The views of a scene show one set of named points, each view turned or mirrored, shifted and resized as a whole, with a little noise and some points left out.

Scene 1
View 1
j532: [  8.5   0.1  26.7  -3.5  -4.0   4.4  18.7 -13.2 -18.0   3.6  -7.4  19.2
   0.4  -1.9  -2.1  -7.2 -15.1  -2.3  -4.5 -12.8  -8.1   3.9 -26.3   3.9
   4.3  -3.2]
j146: [  2.8 -11.3  17.1  -1.0  -8.3  -1.2  37.8  -4.6  -0.3  -4.5  -7.0  25.8
  10.0   0.9   8.5 -12.1 -29.2  -1.5  -3.8  -8.9  -4.2  -1.9 -14.9   0.5
  10.3  -2.9]
j202: [ 11.7   9.2  21.6 -13.3 -10.9  -4.5  15.4  -0.6 -14.3   1.2  -2.0  15.9
   2.1  -5.3  -7.8   0.7 -17.5 -14.1 -16.8  -5.8   1.2  12.8 -17.8 -10.3
   7.4 -10.2]
j601: [  3.3  19.2  27.3   6.5   3.7  -4.6  11.4 -10.7  -7.4  11.2  22.5  26.3
  -8.6  -1.4 -18.4   4.9   0.3  -6.4  -6.3  10.7 -11.7   1.4 -13.6  -4.9
  -1.3  -3.9]
j301: [  8.6   2.5  22.4   0.0   1.6  -2.3  17.5 -11.4  -8.8   0.9   2.0  24.3
  -1.6  -0.4 -10.3  -3.1 -10.5   0.9  -1.7  -3.5  -3.1   7.6 -20.1  -2.1
  -0.2  -2.3]
j610: [  0.2  12.2  23.7  15.8   6.5  -3.4  14.3 -12.3  -8.7  11.7  20.4  27.1
  -6.1   0.0 -12.7  -0.9   6.4  -5.6  -0.5  10.8 -13.7  -9.7  -5.2   1.3
  -2.6  -1.3]
j392: [  8.9  11.1  15.2  -0.5   0.9 -13.5  14.3  -1.3  -2.4   1.5  13.3  24.5
  -2.0  -2.1 -17.9   4.3  -4.6  -9.1  -9.1  10.1   4.0   9.4  -5.8 -13.9
  -1.1  -6.7]
j456: [  3.5  -1.6  17.6  12.4   6.8  -4.4  20.0 -12.2  -4.7   3.0   7.1  28.7
   0.1   1.7 -10.0  -5.3  -2.1   2.5   4.0   3.5  -4.5  -2.5  -8.4   1.2
  -4.5   0.8]
j706: [  8.5  12.2  13.9   3.6   4.1 -14.7  11.4  -1.7  -1.7   1.3  15.7  26.2
  -1.9  -1.6 -20.2   4.9  -1.0  -7.8  -8.0  12.6   3.7   7.8  -3.2 -13.1
  -3.1  -5.9]
j679: [  5.3 -10.5   8.6   9.3   6.2  -9.2  25.2  -7.3   1.6  -5.0   0.9  28.4
   6.5   2.4  -4.9  -9.0  -8.9   2.6   3.7   3.6   5.2   0.9  -3.0  -2.4
  -4.2   1.2]
j722: [  7.5  -5.2  14.6   3.2  -0.9  -3.4  18.8  -6.2 -13.3   1.5  -5.1  20.0
   5.8  -1.1  -2.2  -8.1  -7.5  -7.7  -3.8  -4.0   0.8  -1.5  -7.5   0.2
   0.9  -1.9]
j418: [ 10.6   6.7   8.8   4.4   2.5 -13.3   8.6   0.2 -13.3   3.3   4.5  17.6
   2.0  -3.0 -14.8   0.9   5.8 -16.4  -9.1   8.9   7.7   2.8   4.0  -9.7
  -3.6  -7.2]
j812: [  6.1   7.2  17.7   6.6   1.5  -7.1  15.6  -6.8  -7.8   4.5  10.2  23.5
  -1.0  -0.9 -11.3  -0.9  -2.1  -7.0  -4.8   6.3  -4.2   0.1  -6.7  -4.5
  -0.5  -4.4]
j692: [  6.7  27.2  15.7   8.3   2.7 -17.5   0.6   2.4  -9.6  11.9  29.9  20.2
  -6.5  -4.8 -27.4  12.8  15.5 -24.2 -16.0  25.2   0.5  -0.4  10.4 -16.5
  -3.8 -11.8]
j218: [ 12.8  -2.3  13.8  -6.3  -2.8  -7.6  18.0  -4.4  -8.8  -4.2  -7.3  20.3
   4.6  -1.5  -8.3  -4.8 -14.6  -4.4  -5.7  -6.1   8.3  12.8 -15.2  -7.9
   0.4  -5.2]
j716: [  2.7   3.3  22.1   8.5   0.1  -1.5  19.6 -10.4 -11.0   6.9   6.8  23.8
   0.3  -1.0  -4.7  -4.8  -4.3  -5.5  -3.4   2.0 -10.1  -5.6  -9.5   1.6
   1.7  -1.5]
j743: [  2.7   4.2  22.0   2.2  -4.7  -2.5  25.9  -5.8  -6.3   3.6   6.8  24.0
   2.4  -1.7  -1.5  -4.8 -15.8  -6.1  -7.1   1.2  -9.7  -4.1 -12.4  -1.4
   7.0  -4.6]
View 2
j706: [ -1.8  19.3  -5.0   5.1   0.7  -5.6 -10.3   8.1   7.9  11.2  -2.3  -8.5
   0.7  -7.1   1.4  -1.2   1.2  14.8  -8.4  -5.3  14.7  -5.5   2.2 -17.2
   9.5   2.1]
j418: [  2.2  23.2 -11.6  12.0   8.1  -4.9   0.0  10.2  11.1  17.9  -0.3  -1.1
  -5.2   1.4  -2.6  -1.4   6.8  17.4  -5.6  -9.4  10.8   3.4   0.5 -11.6
   2.3  -2.9]
j146: [-11.2  -0.5 -17.6 -18.6   4.3  22.0  -8.4   7.6  25.8  -1.5  13.5  -5.3
 -23.3 -22.1 -14.9 -16.7  14.3  11.6 -23.4 -40.0  11.6   6.2   1.0   0.1
   7.0  -3.1]
j812: [  1.8  12.8 -13.7  -2.2   3.7   2.6  -7.3   8.7  12.4   8.1  -2.8   0.6
  -5.6 -11.2   3.1 -10.1   4.7   8.8 -13.1  -9.8  13.9  -1.9  -0.7 -10.3
   4.0  -2.4]
j532: [ 12.5   0.8 -12.5 -13.1  11.4  17.5 -12.0  12.4  22.7   5.9   6.9   3.1
 -20.9 -21.3 -11.1 -17.5  14.9  -4.9 -17.1 -18.0  15.7   4.4 -15.3   0.7
   6.6  -5.7]
j716: [  1.8   7.7 -19.9  -8.9   4.1   7.0  -4.7   8.0  16.2   6.1  -3.2   6.6
  -7.8 -16.5   4.2 -15.9   8.1   4.3 -16.6 -13.9  13.3   0.7  -0.8  -5.0
   0.8  -5.0]
j301: [  8.9   6.7  -8.7 -10.3   3.8   7.4 -14.8   9.5  18.5   6.0   5.0  -0.6
 -15.4 -19.9  -5.9  -9.9   8.5   3.3 -16.2 -11.4  15.0  -3.8  -7.4  -5.8
   9.5  -2.8]
j743: [ -5.1   6.0 -16.5 -10.2   5.4  14.5  -8.2   9.9  15.9   2.6   0.4  -1.5
  -7.3 -18.5  -2.0 -17.1   9.1   3.7 -16.4 -23.3  16.2   3.7  -1.7  -8.1
   3.8  -1.0]
j601: [  5.4  12.2  -9.7  -4.3   1.0   0.3 -14.5  10.5   6.0   6.7 -12.3   0.7
   5.6 -15.5  12.2 -12.9   0.8  -2.0 -11.7   1.4  18.4  -6.8  -4.1 -15.9
   4.7   1.0]
j392: [ -2.4  18.2  -4.6   3.2   2.7  -1.2 -11.0   9.7   8.0  10.0   0.1 -11.1
  -1.0  -6.9  -1.9  -1.7   2.4  13.9  -8.7  -9.5  15.0  -3.7  -0.8 -16.5
   9.6   1.8]
j202: [  3.0  10.4  -2.4   1.5  17.1  15.8 -12.0  17.9  14.1   8.8   8.1 -15.4
 -10.9  -9.1 -17.6  -9.9  13.8   1.3  -7.0 -20.3  17.0  10.1 -16.2 -10.4
  10.7   1.8]
j456: [  6.7   9.3 -15.4 -11.5  -6.0  -2.8 -10.3   2.0  17.7   7.1   0.4   7.6
 -12.7 -19.9   5.3  -7.0   3.0  11.3 -18.8  -6.5  10.8 -10.0   3.5  -5.4
   6.0  -6.7]
j679: [ -4.3  11.3 -16.0  -9.3  -6.7  -0.4  -5.7   0.3  21.9   7.4   9.9   2.8
 -19.4 -16.5  -4.7  -3.4   6.6  24.2 -20.5 -21.1   5.8  -5.3  10.4  -3.2
   6.1  -6.8]
j722: [  5.8  10.5 -15.3  -4.1   7.5   7.0  -3.2   8.5  23.5  11.2  10.5   3.5
 -22.2 -11.6 -11.0  -8.5  13.4  12.7 -16.5 -20.7   9.6   4.6  -3.8   0.2
   4.9  -7.9]
View 3
j418: [ 10.9 -14.7  12.1 -27.8  -8.4  -8.0 -19.5   8.7   0.0 -10.7   5.4 -23.4
 -20.6 -12.3  -2.5  14.6  12.5  11.0 -10.1   0.7   2.3 -20.7  -6.6  -3.4
 -14.8   0.0]
j743: [  3.3 -25.6  12.7 -18.7  -4.0  17.4  -4.1  -7.1  -3.4 -16.0 -12.3 -20.0
  -4.8  -2.9   9.6   1.5  -0.1  24.7 -14.3   2.5   5.1 -24.8 -15.0 -12.9
  18.4   2.3]
j301: [  9.4 -27.7  13.4 -18.3 -18.9  17.7 -14.7  -4.6 -14.9 -14.7   3.5 -10.4
 -18.2 -11.1   5.5   0.6  -2.4   8.3 -17.8  -4.4   3.2 -19.6 -22.9 -12.2
  12.1   5.1]
j202: [  5.5 -36.3  13.4 -26.4 -17.3   0.1 -22.2  -9.2  -4.4  -3.7  -6.4 -13.7
 -16.6   0.2   2.4   2.9   1.2   5.3 -34.9   0.5 -17.2 -27.8  -8.1 -11.3
   9.1   6.7]
j601: [  9.5 -19.1   7.2  -7.3  -1.8  13.5  -3.5  -2.4  -3.4 -31.8  -6.0 -19.4
 -11.2  -2.6 -16.3   8.1   6.8   8.1 -15.1  -0.7  10.0 -22.3 -28.7 -14.4
  -5.7   1.9]
j610: [ 11.1 -14.7   8.9  -8.7   0.2  14.7  -3.0   3.4  -1.8 -35.0  -1.6 -24.5
  -9.6  -7.3  -6.5  10.6   9.0  17.3  -0.7   1.2  22.5 -18.5 -28.5 -12.0
   1.4   1.5]
j146: [ -1.7 -28.3  18.7 -31.1 -15.6  27.1  -9.9  -9.1 -15.9   6.3  -6.4 -12.6
 -10.7 -11.5  31.4  -7.1 -12.0  30.6 -15.7  -2.2  -0.7 -23.0  -3.8  -9.1
  31.8   1.6]
j679: [  6.0 -12.8  15.8 -27.6 -12.1  23.7  -9.6   4.4 -18.8  -2.0   9.0 -14.4
 -20.3 -23.6  16.7   2.7  -3.5  21.9  -2.2  -7.9  12.8 -15.0  -9.9  -4.4
   2.0  -3.6]
j706: [  8.7 -12.2  10.2 -20.1  -4.4   9.2  -8.5   2.0  -9.6 -12.4   1.9 -17.3
 -19.6 -14.6  -7.9  10.6   6.5   8.4 -12.7  -5.8   5.3 -19.0 -14.4  -6.7
 -19.3  -4.4]
j722: [  9.5 -24.7  17.2 -29.1 -21.0   9.1 -21.7   3.1 -11.1  -6.4   9.5 -16.4
 -20.3 -14.4  18.2   2.9  -0.1  16.0 -10.3  -0.9   3.1 -17.3  -9.8  -7.7
  16.3   6.1]
j692: [ 11.4  -8.4   6.6 -17.6   8.3 -14.2 -10.5   7.5  10.0 -24.6  -6.8 -28.3
 -14.7  -2.4 -28.4  23.0  20.5   4.4 -14.3   3.2   2.9 -24.0 -12.4  -5.8
 -38.5  -4.1]
j218: [  6.4 -27.0  15.4 -29.2 -23.0   9.1 -22.4  -3.2 -15.1   2.3   5.4  -9.9
 -22.1 -13.7  12.0   1.4  -2.5   9.2 -22.1  -5.6  -7.6 -19.4  -7.5  -7.9
   6.7   2.7]
j716: [  8.2 -21.1  13.0 -17.5  -8.4  14.5 -10.4   1.1  -4.4 -22.2  -0.6 -21.0
 -11.3  -7.5   8.1   5.1   2.2  20.4  -5.6   2.4  12.0 -19.4 -20.2 -11.4
  14.6   3.9]
j456: [ 10.2 -15.8  12.2 -17.6 -10.3  22.7  -8.0   2.9 -13.3 -19.4   7.1 -17.1
 -17.1 -17.4   7.1   5.1   1.0  16.7  -2.2  -4.4  17.3 -15.2 -21.1  -9.4
   6.4   0.5]
j812: [  8.5 -18.4  10.9 -18.3  -6.2  10.4  -9.9   0.4  -4.6 -18.4  -1.1 -19.6
 -14.2  -9.3  -0.8   9.0   5.1  14.0 -10.7  -0.9   8.1 -20.6 -16.9 -10.0
  -0.7   1.4]
View 4
j692: [  0.1  13.1 -12.4  -7.2  22.2 -14.0  26.2 -13.3 -49.4 -12.9 -18.9   1.8
  11.2   8.8   4.2 -15.3 -40.2  16.4 -37.9 -27.8 -31.5  14.5  -7.9  -1.0
 -13.6  10.6]
j743: [-26.6  14.3   6.4  13.9   5.4   4.1  11.8   0.0 -30.3  -2.1  -9.4   3.6
  15.6  -4.7   8.9  19.8   1.7 -15.2  12.1  -2.1  18.1  -4.9   4.2  -9.1
  26.9  -5.5]
j218: [-29.4  16.4  14.4  -2.6  14.1   6.8  16.0  10.3 -17.7  -1.5   6.7 -17.5
   2.6 -15.8  16.0  30.4   7.7  -2.8   0.0   6.2  -3.1 -32.5   6.1  -8.3
   6.2  -3.5]
j392: [-20.6  15.8   3.7   0.9  14.4   6.3  24.1  -4.7 -39.7  -7.4  -6.2  -7.1
   9.6  -1.9  11.4   2.9  -5.2   0.4 -21.0 -15.0 -16.8  -7.1   4.2  -7.7
   0.6   2.1]
j610: [-14.2  22.6  -7.1   2.2  18.2 -11.9  13.1   0.0 -31.9 -24.4 -18.8  15.6
  28.9  18.8   4.0  -5.2   3.4 -17.4  -0.1 -20.8   8.7  17.5  -8.5  -7.9
   6.6 -12.0]
j716: [-20.6  18.3   0.9   4.3  13.9  -5.9  10.3   4.5 -24.6 -14.3 -10.9   5.0
  21.7   5.6   7.4  14.0   3.6 -15.9  10.1  -6.2  16.2  -0.1  -4.0  -8.3
  15.3 -10.0]
j722: [-24.2  13.6   7.4  -6.3  16.0  -3.2  10.1  14.1 -11.3  -6.6  -1.4 -12.3
  13.8  -4.8  10.9  36.5   8.5  -5.6  11.7   5.0  10.4 -23.4  -2.4  -2.9
   8.0  -4.8]
j706: [-18.0  17.3   1.4  -2.6  17.0   4.0  27.5  -4.9 -40.7 -11.3  -7.8  -7.4
  13.5   3.6   9.2  -0.7  -1.3   1.2 -23.6 -18.8 -20.3  -3.9   0.3  -6.1
  -3.6   0.8]
j146: [-39.6   8.1  17.7  16.4  -2.9  22.8   9.7   5.4 -22.7  10.8  -6.1  -8.8
  19.3 -15.1  11.4  50.6  23.4 -20.0  30.8   7.5  32.4 -25.0  13.1  -7.7
  41.2  -1.9]
j601: [-18.1  29.1  -4.3   9.8  17.3  -8.3  16.8  -2.7 -39.3 -21.2  -9.3  12.9
  12.8   5.0  10.5 -16.5  -5.9 -16.5 -11.9 -18.5  -2.4  10.1  -0.6 -14.7
   9.0 -13.6]
j532: [-30.4  27.4   8.4   8.6  12.6  -9.1   1.7  16.1 -10.6  -7.3   6.3   1.1
  -0.1 -16.3  17.0  22.1   4.5 -22.5  18.8  16.4  21.8 -21.9   3.4 -15.1
  22.0 -17.1]
j812: [-19.3  16.5   0.9   2.2  16.0  -4.3  17.4   0.3 -31.1 -12.6 -10.4  -0.9
  18.5   4.3   8.5   8.6   1.2  -7.6  -4.1 -11.1   1.6  -1.5  -2.8  -7.4
   6.3  -3.9]
j679: [-29.9  10.3   9.7  -6.3  12.2  16.7  23.0   6.8 -20.5 -13.1  -8.5 -15.8
  32.5   9.8   7.3  36.5  33.5  -9.5   4.4 -13.0   4.9 -15.2  -0.8  -1.3
   2.1  -2.9]
j456: [-25.0  21.4   3.4  -0.8  17.4   1.1  16.2   8.2 -21.9 -20.6 -10.8  -0.9
  27.6  13.1   8.5  14.0  23.9 -17.4   5.1 -13.4   9.0  -3.2  -3.6  -7.9
   4.1 -11.4]

In a view up to two points have been moved. Name them for each view, in the order of its rows, or write -.
view 1 -> j722, j692
view 2 -> j456
view 3 -> j743, j706
view 4 -> j146
